Each row is a point on a landscape with many valleys, with its height.
A ball rolls from a point to the lowest of its 2 nearest points, and stops where none of them is lower. Distance is the straight distance between rows; heights are no part of it.
(819): |  23 |  31 | -12 | -15 | -51 | -29 | -30 |  39 |  48 |  33 |   0 |  35 |  25 | -23 | -59 | -11 |  15 |  16 |  34 |  24 |  height 2.98
(1276): |  28 | -50 |  29 |  28 | -27 |   8 |  -4 |  29 |   5 |   5 |  36 | -15 |  24 |  53 |  19 |  27 |  -3 | -12 |  11 |  -8 |  height 0.37
(845): |  -2 |  58 | -11 | -42 |   5 | -33 |  -5 |  -4 |  -5 |  55 | -24 |   7 | -12 | -29 | -23 | -36 |   1 | -28 |  32 | -11 |  height 5.58
(46): | -26 |  13 |  16 |   4 | -11 |  14 | -25 |  37 |  90 |  93 |  -2 |  49 |  18 | -38 | -13 |  -8 | -17 |   2 |  18 | -13 |  height 4.78
(1347): | -20 |  -8 |  14 |  25 |   6 |  19 |  36 | -14 |  28 |  -2 |  14 |  -5 |   1 |  12 |  53 |  28 |  21 |   2 |  -2 |  -2 |  height 2.53
(1231): |  13 | -19 |   2 |   5 | -22 | -18 |  10 | -69 | -49 | -22 |  -1 |   6 | -26 |  -2 |  61 |  22 | -14 |   3 |   3 | -10 |  height 5.20
(547): |   2 |  -8 | -41 |  -2 |   8 | -28 |  -6 | -26 |  13 | -16 |  21 | -29 |  13 |  45 |  32 |  -7 |  -1 |  34 | -28 |  19 |  height 1.38
(937): | -56 |  45 | -56 | -43 |  -3 | -22 | -14 |   9 |  19 |  11 |  -2 |  26 |  32 | -25 | -79 |  21 |  54 | -26 |  65 |   5 |  height 4.49
(726): |   2 | -25 |   7 |  -8 |  12 | -10 |  21 |  -5 | -43 | -31 | -30 |  12 | -70 |  11 |  11 |  -1 |   6 |  -5 | -47 | -42 |  height 2.18
(25): | -19 | -60 |  26 |  -9 |  41 | -62 |  64 | -10 | -50 | -12 | -14 |  24 | -57 |  26 |  18 | -13 |  11 |   3 | -51 | -50 |  height 2.91
(483): |   4 |  27 |  -7 | -39 |   2 | -10 |  18 |  10 |  -6 |  29 |  25 |  -2 | -31 | -40 |  -6 | -24 |  36 |  39 |  24 |  22 |  height 2.82
(329): |  -4 |  52 | -27 | -14 |  -6 |   1 | -19 |  53 |  40 |  10 | -16 |  32 |  30 | -26 | -75 | -34 |   4 | -23 |  33 |  -7 |  height 2.11
(327): |  20 |  -1 | -25 |  -5 | -48 |  28 | -19 |  52 |  18 |  11 |  27 |   6 |   7 |  -3 |  -3 |  16 | -76 | -12 | -18 |   3 |  height 6.34
(833): |   5 |  -5 |   7 |  23 | -27 | -11 |  24 |  13 |   0 | -28 |  59 |  -1 |  38 | -16 |  26 |   3 | -20 | -30 |   9 |  49 |  height 6.33
(208): | -20 |  20 |  36 | -18 | -54 | -10 | -50 |  28 |  54 |  22 |  -1 | -17 |  11 |  -8 | -47 |   4 |  10 | -31 |  10 |   1 |  height 3.87
(211): |   0 |  11 |  44 |  18 |   4 |  34 |  24 |   6 | -32 | -11 |  16 | -12 |  12 |   1 | -24 |  10 |   1 |   2 |  17 | -29 |  height 3.68
(1239): |  39 |  -7 |   2 |  56 | -36 |   3 |  -5 | -11 | -10 |  -5 |  14 |  13 |  64 | -14 |  -2 | -15 |  -3 |  23 | -35 |  64 |  height 4.68
(588): |  27 | -25 |  32 |  19 | -30 |  -8 |   7 |   1 |  58 |  61 | -25 | -38 |  60 |   4 | -26 |  16 | -36 |  26 | -17 |   7 |  height 5.19
(503): | -22 |  49 |   0 | -41 |  27 |  -6 | -23 |   5 |  16 |  42 | -52 | -23 |  14 |  -6 | -28 |  24 |   2 |  -1 |  78 |  -6 |  height 6.79
(92): | -10 | -17 |   8 | -13 |   7 |   2 | -42 |  -3 |   4 |  20 |  24 |   1 | -26 |  22 | -43 | -17 |  17 |   0 | -14 |   8 |  height 4.56
(746): | -12 | -34 | -42 |  -1 |  39 | -37 |  40 | -12 | -45 | -49 | -27 | -28 | -18 |  -1 |  70 |  27 | -32 |  30 |   7 |  -1 |  height 4.52
(623): |   6 | -23 | -42 |  21 |  15 |  12 |  30 |  23 | -46 | -67 |  -5 |   5 | -13 | -12 |  27 |  29 |  10 | -14 | -22 |  24 |  height 3.83
(510): |  -5 | -21 |  30 | -13 |  26 | -64 |  38 |  17 | -68 |  -6 |  22 |  -3 | -31 | -32 |  23 | -39 |  -6 |  14 | -27 | -22 |  height 2.22
(1165): | -30 | -45 | -11 | -18 |   5 |  17 | -16 | -10 | -18 |  14 |  28 | -23 | -36 |   4 |   3 |  15 | -18 |  13 | -15 |   1 |  height 4.77
(1394): | -25 |  11 |  34 |   6 |   0 |   6 |   2 |  42 |  13 | -32 |  32 |   8 |   2 |   0 |  15 | -20 | -40 | -29 |  29 |  42 |  height 5.99
(1170): |  14 |  -6 |  61 |  -8 |  16 |   4 | -12 |  22 | -37 | -35 |  -9 |  -7 |  -4 |   1 | -34 | -18 |  28 |  32 |  -4 | -38 |  height 2.89
(1053): |  16 |  14 |  -5 |   1 |  26 |  -4 |  43 |   5 |  -2 |  46 | -32 | -43 |   4 |   9 | -24 | -41 |  26 |   9 |  23 |   6 |  height 7.03
(1127): |   3 |  16 |  21 |   9 |  -2 | -32 |  21 |  29 | -11 | -33 |  10 | -13 | -32 |  19 |  11 | -27 |  19 |  33 |  78 | -37 |  height 1.72
(482): |  -7 | -40 |  -4 |  19 |  41 | -28 |  -3 |  -4 | -52 |  -6 |   2 | -25 | -23 |  10 |  56 | -24 | -29 | -15 |   5 | -28 |  height 4.61
(67): |  -5 |  20 |  29 |  52 |   1 |  27 |  31 |  30 |  17 |  64 | -14 | -33 |  26 | -14 | -29 | -11 |  29 |   8 |  40 |   9 |  height 6.86
(191): |  16 |   5 |   5 |  27 | -15 |  26 |   2 |  42 |  24 |  24 |  -3 |  22 | -31 |  22 | -13 | -33 |  41 | -32 |  10 |  18 |  height 4.57
(1323): |  19 |  25 |  28 | -51 | -35 |   0 | -19 |  15 |  38 |   8 | -13 |  -3 | -15 |  24 | -57 |   2 |  35 | -27 |   0 |  -5 |  height 4.58
(708): | -10 |  15 |  17 |  -1 |  41 | -25 |   4 |  34 | -62 |   3 |   7 | -19 | -40 | -26 |  10 | -43 |  27 |  37 | -22 |   2 |  height 2.78
(884): |   9 |  39 |  13 |  14 |   2 |  29 |  -2 |  42 |  -3 |  -8 | -45 | -17 |  28 | -24 | -48 |  13 |  18 |   2 |  75 |   0 |  height 6.44
(1135): |  -1 |  41 |  31 | -44 |  14 |   6 |   3 | -17 |  -6 |   9 | -16 | -14 |  33 |   1 | -33 |   7 | -29 |   6 |  60 |  25 |  height 6.41
(363): | -35 | -16 |  37 |   3 |  43 |  -2 | -27 |  -7 | -72 |  23 | -17 | -24 | -11 |  -1 | -21 | -30 | -21 | -16 |  36 | -19 |  height 3.40
(1207): |  17 | -38 |  -5 | -20 |  27 |   1 |  26 | -35 | -48 | -41 |  25 |   4 |  -1 |  26 |  34 |  24 |  22 | -55 | -53 | -51 |  height 3.20
(79): | -11 | -23 | -49 |   0 |  23 | -24 |  -6 | -27 | -44 | -15 |  11 |   0 | -15 | -10 |  83 |  53 | -28 |   6 |  13 |  -8 |  height 4.83
(1029): |   5 |  41 | -35 |   1 |  -8 |  10 |   3 | -10 |  -9 | -10 | -30 |   4 | -57 | -25 |  11 | -35 |  -2 |   6 |  -5 |  41 |  height 5.86
(1033): |   6 |  -6 | -33 |   5 |  18 |  23 |  18 |  12 |   3 | -41 |  23 | -17 |   2 |  29 |  -7 | -24 | -11 |  46 |   2 |  -5 |  height 2.49
(753): |  -6 |  -1 | -10 |  21 |  -3 | -24 | -17 | -21 |  13 | -58 | -15 |  20 |   8 |  28 |  49 |  -3 |  -2 | -43 | -50 |  28 |  height 4.71
(965): |   0 | -28 |  15 |  15 |  17 |  37 | -20 |  11 |  50 |  36 |  13 | -13 |  22 |  25 | -58 | -21 |  15 |  26 | -33 |  -3 |  height 3.97
(921): | -27 |  20 |  12 |  26 | -29 |  16 |  10 |  38 |  35 |  28 |  20 |  11 |  10 | -62 | -42 |   6 |  47 |  46 |  40 |  29 |  height 3.85
(930): |  27 |   6 |  15 |  24 |   5 |  31 |  11 |  55 |  -5 |  33 | -18 |  -6 |  13 |  -3 | -18 |  16 |  23 |  40 |  57 |  20 |  height 6.68
(775): |  13 | -35 |  22 | -49 |  27 |   7 |  -3 | -40 | -24 | -11 |  18 | -19 |   5 |  44 |  -4 |   7 |  -5 | -24 | -60 | -22 |  height 2.43
(1213): |   6 | -28 |  -4 |   0 | -42 | -37 |   0 |  20 |  88 |  80 |  10 |  45 |  37 | -44 | -48 | -35 |  -7 |  19 |   0 |  16 |  height 4.39
(1254): | -26 | -39 |  40 |   8 |  38 |   0 |  -6 | -10 | -56 |  28 |  -1 | -46 | -48 |  11 |  20 |  -7 | -19 | -14 | -15 |  17 |  height 4.12
(292): | -17 |   1 |  30 | -13 |  38 |  41 |  44 | -17 | -15 | -36 |  -5 |  34 | -21 |   2 |  -6 | -38 |  37 |   0 | -15 |  10 |  height 4.66
(642): |  38 |  -6 |  26 |  25 | -46 | -19 | -34 |  -7 |  -5 |  13 |  -6 |   4 |  37 |  19 | -42 | -10 |  27 |  36 | -19 |  28 |  height 5.29
(1196): |  10 | -10 | -22 |  38 |  15 |   4 | -12 | -16 | -53 |  -7 | -26 | -12 |  -3 | -29 |  56 |  21 |  -9 | -34 | -46 | -18 |  height 7.08
(421): |   9 |  24 |  28 | -13 |  22 |   8 |   6 | -37 | -20 |  20 | -15 |   0 |  16 |  10 | -27 | -61 | -12 | -17 | -16 | -13 |  height 5.47
(680): | -14 |  -7 |  19 | -34 |  44 |  27 |  14 |  -9 | -13 | -27 | -17 | -19 | -13 |  40 |  10 |  -3 | -52 | -24 | -20 |  40 |  height 3.26
(865): | -37 |  33 |   1 | -30 |  14 |   0 |   9 |   8 |  21 |  -1 |  -4 |   4 |   7 | -15 | -70 |   9 |  45 |  -2 |  64 |  32 |  height 5.06
(694): | -11 |   6 |  -5 |  24 |  18 |  45 |  35 | -32 | -32 | -49 |   2 |  -4 |  -7 |   3 |  14 |  11 | -24 |  16 |   8 | -57 |  height 4.29
(1011): |  15 | -27 |  12 | -16 | -18 |  20 |  -2 |  10 |  58 |  76 |   0 |   0 |  36 | -12 | -28 |  42 |  -7 |  50 | -38 |  28 |  height 4.48
(706): |  18 | -15 | -32 |  30 |  43 |  -7 | -23 | -36 | -31 | -18 | -40 |  13 |  -9 |   2 |  61 |  27 |  22 |  10 | -35 | -37 |  height 6.96
(429): |  31 |  10 |  36 |  21 | -35 |  13 | -47 |  -2 |   0 |  20 | -16 |  13 |  19 |  24 | -39 |  11 |  17 |   0 |  28 |  -8 |  height 5.78
(249): | -20 | -32 | -78 | -14 |  48 | -34 | -15 | -52 |  -5 | -48 |  -9 |   4 |   5 | -12 |  34 |  53 |   3 | -42 | -15 |  24 |  height 5.37
(1070): |  16 | -30 |  12 | -12 |  -7 | -60 |  35 | -48 | -63 | -71 | -32 |   9 | -16 |   0 |  35 |  39 | -11 | -20 |  -9 | -18 |  height 5.61
(1198): | -17 |  26 |  23 | -26 |  13 |   3 | -37 |   7 |  45 |  94 |   9 |   1 |  -7 | -32 |  -3 |  -6 |  12 |  27 |  11 | -26 |  height 5.00
(747): |  -6 | -34 |   8 |  -5 |  24 | -40 |  64 | -15 | -48 | -53 | -38 | -19 | -10 |  13 |  47 |  65 |  -4 | -14 | -26 | -50 |  height 5.88
(230): |  -3 |  10 |  16 |  22 |   4 |   2 |   7 | -13 |  -4 | -11 |  32 |   7 | -12 | -20 |  80 |  19 |  10 |  44 |   4 | -24 |  height 1.95
(6): | -36 |  46 |  35 | -17 |  30 |   2 | -21 |  20 |  26 | -36 | -25 | -12 |   9 |  -7 | -24 | -32 |   8 |  51 |  29 | -19 |  height 4.03
(982): |  39 |   1 | -13 |  39 | -16 | -10 |   2 |   6 |  18 | -22 |  -3 |  26 |  -6 |  36 |  12 | -44 |  36 | -11 | -27 |  10 |  height 4.87
(662): | -41 |  22 | -46 | -30 | -39 | -29 | -12 |  14 |  64 |  54 |   4 |  42 |  35 | -22 | -80 |  11 |  36 | -22 |  62 | -18 |  height 3.88
(450): |   6 | -14 |  -3 | -19 | -26 |  -3 |  29 |   6 | -10 |  -9 |  26 | -18 | -43 |   7 |  -2 | -31 |  28 | -35 | -32 |  -8 |  height 3.46
(806): | -13 |  17 |   9 |   4 | -14 |  31 |  -4 |  -4 |  46 |  68 |   3 | -12 | -25 |   2 | -19 |  21 |  30 |  38 |   9 |  -6 |  height 5.27
(501): |   0 |  -9 |  34 |   8 |  47 |   4 |  20 |  12 | -12 |  28 | -16 | -23 | -20 |  24 |  40 | -22 |  -4 |  10 |  15 | -40 |  height 4.92
(964): | -37 |  63 |  40 | -24 |   5 | -40 | -25 |   0 |  -2 |  -2 | -55 |   7 |  -9 | -43 | -22 |   2 |  46 |   0 |  37 |  -7 |  height 7.20
(803): |  -1 |  47 |  -8 |  -9 | -29 | -28 | -41 |   3 |  51 |  75 | -23 |  18 | -23 | -25 | -18 | -40 |   6 | -28 |  38 |  18 |  height 5.32
(26): | -25 | -38 | -41 |  -8 |  32 |  10 | -12 |   0 |  12 |  14 |  37 | -23 | -11 |  21 |  34 | -16 | -31 | -23 | -30 | -29 |  height 5.18
(657): |  -7 |  22 |   6 |  16 | -37 |  27 |  -5 |   0 |  27 |   8 |  12 |   8 |  17 | -25 | -17 | -15 | -18 |  18 | -13 |   9 |  height 2.24
(31): |  11 |  -7 |   2 |  24 |   7 |  58 |  15 |  23 | -25 | -49 |   6 |  18 |  26 |  -9 |   0 |  18 |  25 |  13 | -16 |  41 |  height 3.23
(922): |  24 | -24 |  -8 |  59 |   6 |   4 |   7 |  15 |  -1 |  14 |  -6 | -58 |  35 |  20 |  15 | -14 |  -1 |   8 | -12 |  29 |  height 2.68
(361): |  -8 |   4 |   8 |   0 |  17 |  -9 |  16 | -21 | -19 |   3 |  51 |  29 | -12 | -22 |   6 | -12 |  35 |  48 | -27 |  23 |  height 2.04
(91): |  17 |  17 | -56 | -10 | -23 |   6 |  10 |   6 | -18 |  -1 |   9 | -21 | -43 | -21 | -14 |   4 | -24 |  23 |  -3 |  -7 |  height 5.44
(1152): | -25 |  50 |  -5 |  -9 |  -8 |   0 |   5 |  26 |  54 | -16 | -25 | -15 | -17 |  15 | -13 | -27 | -12 |  14 |  56 |  -4 |  height 3.48
(1260): |  -8 |   1 |  15 | -36 |  17 | -22 |  36 |  -5 | -31 | -11 |  44 | -11 | -19 | -20 |  23 | -34 |  12 | -24 | -65 | -46 |  height 2.83
(827): | -22 | -16 |  -1 |  -8 |  59 |  15 |  33 | -27 |  -8 | -64 | -20 |  -1 | -13 |  50 |  15 | -20 |  -1 | -10 | -18 |  -3 |  height 4.14
(349): |   3 |  18 |  -7 | -18 |  39 |  49 |  -5 |  -8 |   5 |  11 | -21 |   1 |   2 |   7 |   5 |  -4 | -27 |   2 | -26 |  38 |  height 2.12
(43): |   3 |  36 |  16 |  32 |   4 |  14 | -53 |  10 |  -1 |  19 | -52 |  28 |  19 |  -4 | -47 |   6 |  20 | -24 |  54 |  20 |  height 6.13
(430): |  36 |  -9 | -29 | -29 |   7 |  -1 |  19 |   3 | -46 | -47 | -11 | -37 |  -9 | -15 |  12 |  25 |  -5 |  21 | -60 |  26 |  height 4.42
(750): | -10 |  46 |   2 | -11 | -20 |   0 |  32 |  12 |   2 | -33 |   2 |  -6 | -28 | -22 | -23 | -38 |   6 | -10 |  81 | -42 |  height 2.67
(257): | -45 |  35 |   1 | -26 | -45 |  -8 | -48 |  16 |  51 |  26 |  -8 |  20 |  25 | -44 | -60 |  11 |  28 | -28 |  19 | -41 |  height 3.09
(634): |  27 | -17 | -54 | -25 | -13 |  32 |   2 | -11 |  20 | -20 |   0 |   2 |  -3 |  39 |  -9 |  39 | -30 | -10 | -55 |  23 |  height 3.84
(423): | -17 |  47 |   3 | -12 | -10 |  39 |  21 |  30 |  34 |  12 |  25 |  16 |  -1 | -43 | -51 | -25 |   2 |  -7 |  16 |  -9 |  height 1.10
(403): |  15 | -14 |  11 |  23 | -18 |  27 |  34 |  -6 |  28 |  47 |  -4 | -14 |  40 | -29 |  11 |  48 |  -2 |   1 | -61 |  32 |  height 3.73
(1138): |   1 |  43 |  19 |   7 |   9 |  10 | -29 | -60 | -11 |  21 | -36 |   3 |  36 | -14 | -40 | -17 | -14 |  14 |  18 |  22 |  height 5.91
(727): |  -6 |  12 |  22 | -10 | -31 |  14 |  -6 |  18 |  -9 | -11 |  12 |  17 | -38 | -16 | -29 | -41 |  31 | -52 |  16 |   2 |  height 4.11
(328): |  40 | -28 |   9 |  23 | -10 |  20 |  33 |  26 |  13 |  27 |   1 | -13 |  56 |  37 |  -1 |   6 | -16 |  -8 |   1 |  27 |  height 1.78
(766): | -30 | -15 |  20 |  37 |  -6 |  24 |  27 |   0 |  28 | -27 |  26 | -18 |  35 |  -4 |  49 |  53 |  -5 | -46 | -36 | -21 |  height 3.02
(107): |  28 | -10 | -18 | -35 | -41 |  31 | -14 |   2 |   4 |   0 | -18 | -27 | -37 |   0 | -28 |   9 |  -9 |   6 | -38 |   5 |  height 4.80
(73): |  -7 | -38 | -19 |  38 | -25 |   6 |  -1 |  -8 |  63 |  -8 |  18 |  14 |  56 |  -7 |  51 |  64 |  10 | -39 | -52 | -42 |  height 2.44
(45): |  23 |  12 |  27 | -44 | -35 |  -1 | -12 |   4 | -46 | -17 |  28 |   1 | -23 |  -8 | -24 | -20 | -44 | -25 |  12 | -15 |  height 4.93
(1279): |  23 |   0 | -29 |  -1 | -12 |  36 |  10 |   4 |  11 |   2 |  -2 |  14 |  13 |  -8 |  28 |  21 | -15 | -15 | -55 |  48 |  height 3.01
(507): | -28 |   9 |  52 |  -1 |  27 | -28 |   3 |  -1 | -46 |   0 |   0 | -16 | -35 | -10 | -16 | -36 |  22 |   5 |  62 | -14 |  height 2.66
(826): |   1 | -38 | -67 |   6 |  -5 |  -4 | -10 | -45 |  13 | -26 |  25 |  -4 |  14 |  68 |  16 |  22 | -10 | -31 | -12 | -32 |  height 3.38
(1295): |  18 | -10 |   1 |  19 | -43 |   7 | -12 |  10 |  39 |  32 |  29 |  32 |  18 | -17 | -15 |  -1 | -23 |  47 |  29 |  56 |  height 3.30
(240): |  35 |   0 | -34 | -33 | -40 |  -2 |   5 | -26 | -40 | -12 |  32 | -14 |   0 |   2 |  23 |   8 | -62 | -29 |   0 | -10 |  height 5.60
(165): |  -7 |  21 |  14 | -26 |  14 |   3 | -34 |  21 |  35 |   4 |  27 |  12 |  -8 |  12 | -46 | -17 |  11 |  72 |  42 | -16 |  height 3.99
(1111): |  27 |  14 |   9 |   6 |  22 |  12 | -28 |  63 | -36 |  14 |   8 |  -5 | -33 | -31 | -13 | -39 | -12 |   9 | -18 |  23 |  height 3.36
(1334): |  -5 |  16 |  40 |  15 | -27 |  22 |  20 |   3 | -22 | -76 | -21 |  25 | -10 |  -3 |   5 |   2 |   9 |  -2 |   1 |  29 |  height 2.14
(1281): |   4 | -35 | -65 |  10 | -34 |  20 | -25 |  13 |  46 | -35 |  33 |   2 |   8 |   6 |  -2 |  13 | -78 |   6 | -52 | -15 |  height 6.70
(971): |  -1 |  28 |  43 |  29 | -14 | -10 |  30 |   9 |  -5 | -40 | -27 |   3 | -25 | -18 |  19 | -26 |  38 |  25 |  32 | -15 |  height 0.68
(789): |  14 |   0 |  21 | -18 |  11 |   4 |  -4 | -16 | -19 | -55 | -13 |   5 |  11 |  49 |  20 |  19 | -26 | -44 | -48 |  39 |  height 4.18
(1025): |   9 |  12 |  28 | -23 |  -6 |   0 |  -6 | -33 |   3 |  42 |  12 | -11 | -10 |  22 |  21 |  25 |  14 |  32 |  32 |  -3 |  height 5.64
(193): |  25 |  -5 |  29 | -14 | -12 |  10 |  14 | -21 |  49 |  69 |   5 | -29 |  22 |  25 |  20 |  28 | -27 |   1 |  10 |  -1 |  height 5.77
(1110): |  -7 | -12 | -14 | -11 | -57 | -41 | -57 |  35 |  64 |  72 |  -7 |  46 |  54 | -28 | -72 |   1 |  -3 |  22 |  32 |   0 |  height 3.77
(1288): |  24 | -55 | -18 |  38 | -33 |  11 |  -7 |   9 |  21 |   4 |  29 |  13 |  34 |   9 |  32 |  60 | -13 |  -9 | -34 |  -2 |  height 1.73
(198): | -10 |  19 |  62 |  -8 |  10 | -22 |  38 |  43 |  -9 | -59 | -16 |   1 | -30 | -10 | -12 | -17 |   5 |  10 |  -5 | -43 |  height 1.88
(541): |  28 | -11 | -42 |   9 | -49 |   5 | -18 |  19 | -21 | -15 |   6 |  -8 |  19 |   4 |  47 |  37 | -64 | -25 |  -3 | -18 |  height 5.98
(808): | -28 | -47 | -57 | -27 |  53 | -28 |  -5 | -20 |  -2 | -32 |  24 | -14 | -28 |  11 |  42 |  36 | -14 | -34 | -35 | -12 |  height 5.48
(252): |  20 | -40 | -64 | -20 |  26 | -11 |   1 | -27 | -28 | -30 | -16 |  38 |  12 |   4 |  67 |  58 |  -9 | -36 |   0 |  12 |  height 5.09
(270): |  11 |  11 | -33 |  32 |  12 |  20 |  11 | -38 | -12 | -22 |  -8 |  50 |   1 |  21 |  68 |   3 |   8 |  -5 |   2 | -22 |  height 6.85
(761): | -15 |  32 | -11 | -20 | -18 |   0 | -14 |   2 |  82 | 100 | -26 |  20 |  11 |  -2 | -24 |  -6 | -13 | -14 |  59 |  10 |  height 5.05
(357): |   7 | -20 | -12 |  32 |  25 | -39 |  18 | -11 | -39 | -45 | -27 | -39 |   7 |   6 |  26 | -17 | -15 |  52 |   0 |  12 |  height 4.07
(532): |   2 | -47 |  34 | -40 |  35 |  21 | -18 | -25 | -37 |  -4 | -28 | -12 | -63 |  39 |  -4 |   9 |   7 |  -8 | -33 | -43 |  height 0.86
(60): |  21 | -12 | -48 |  31 | -28 | -10 |  18 | -16 |  -3 | -40 |  40 |  17 |   9 |   2 |  40 |   0 | -14 | -36 |  17 |  17 |  height 6.57
(960): |  -7 |  35 |  28 |  -8 |  17 |  -7 |   4 | -30 |  -2 |  11 |  -7 |  -4 | -15 |   1 |  21 | -29 | -38 |   2 |   4 | -45 |  height 5.22
(559): |  21 |   3 | -18 |  43 | -20 | -35 |   6 | -16 | -32 | -18 |  -9 | -56 |  -9 |   1 |  25 | -25 |  -4 |  10 |  -2 |  44 |  height 3.45
(812): |   2 | -48 | -46 |  -6 |  34 | -30 |  -6 | -68 | -26 | -27 |  26 |  15 |  16 |  27 |  32 |  10 |  21 | -19 | -21 | -55 |  height 3.60
(1180): | -60 |  53 |  15 | -41 |  24 | -27 | -37 |  14 |   6 |   5 | -67 |   7 |  27 | -10 | -28 |  43 |  36 | -12 |  55 | -21 |  height 7.01
(1066): |  26 | -30 | -23 |  38 | -48 |  -8 | -39 |   4 |  16 |  23 |  37 |  62 |  47 |  -3 |  -5 | -15 | -33 |  29 | -22 |  45 |  height 4.08
(1120): |  32 | -25 | -20 |  43 | -22 |   2 | -26 | -35 |   7 | -36 | -12 | -13 |  -3 |  43 |  13 |  -3 |   8 | -46 | -50 |   4 |  height 5.11
(175): | -10 |  24 |  48 | -29 |  69 |  29 |  14 | -10 | -40 |   4 | -25 |  15 |  -5 |  -6 | -35 | -29 |   1 | -10 | -10 |   1 |  height 5.10
(863): |  11 | -20 | -75 |  49 | -11 |  -1 |  -9 | -36 |   5 | -10 |  30 |  47 |  -4 |  24 |  61 |  15 |  26 | -15 |   2 |  16 |  height 6.73
(572): | -20 |  50 |  25 | -15 |  -7 | -18 | -18 |  26 |  20 |  31 |  28 |  15 | -16 | -56 | -31 |  -3 |  57 |  40 |   5 |  23 |  height 3.37
(1365): | -12 |   5 |  20 | -22 |  21 | -15 |  17 | -20 | -37 |  -6 |  16 |  16 | -10 | -25 |  61 |  12 |  -1 |  46 |  -3 |  47 |  height 1.07
(683): | -15 |  -3 |   7 |  24 |   3 |  20 | -19 |  -3 |  36 |  -1 |   4 | -25 |  14 |  34 | -28 | -16 |  -6 |  78 |   1 | -11 |  height 3.32
(790): | -31 |  -4 |   1 | -10 |  -5 |  -9 | -20 |  14 | -33 | -49 |  29 |  -5 | -21 |  -4 |  -1 | -30 | -45 | -35 |  -6 |  17 |  height 5.57
(978): |   6 | -68 | -61 |  45 | -10 |  15 | -10 | -21 |  24 |  16 |   6 |  -8 |  15 |  24 |   5 |  48 |  -8 | -39 | -31 |  -6 |  height 2.57

Call two points neighbours if one is among the 2 nearest of the other. Go from one point of each pair to the other, from neighbour to neighbour, staying as low as possible. Name the highest point that can't be avoided.
(45) / (547) => (1281)
(510) / (423) => (921)
(1365) / (1288) => (766)
(510) / (532) => (25)
(547) / (971) => (6)

Where does a ball stop that starts at each point below?
(1135) => (349)
(930) => (423)
(1231) => (1276)
(706) => (45)
(249) => (1276)
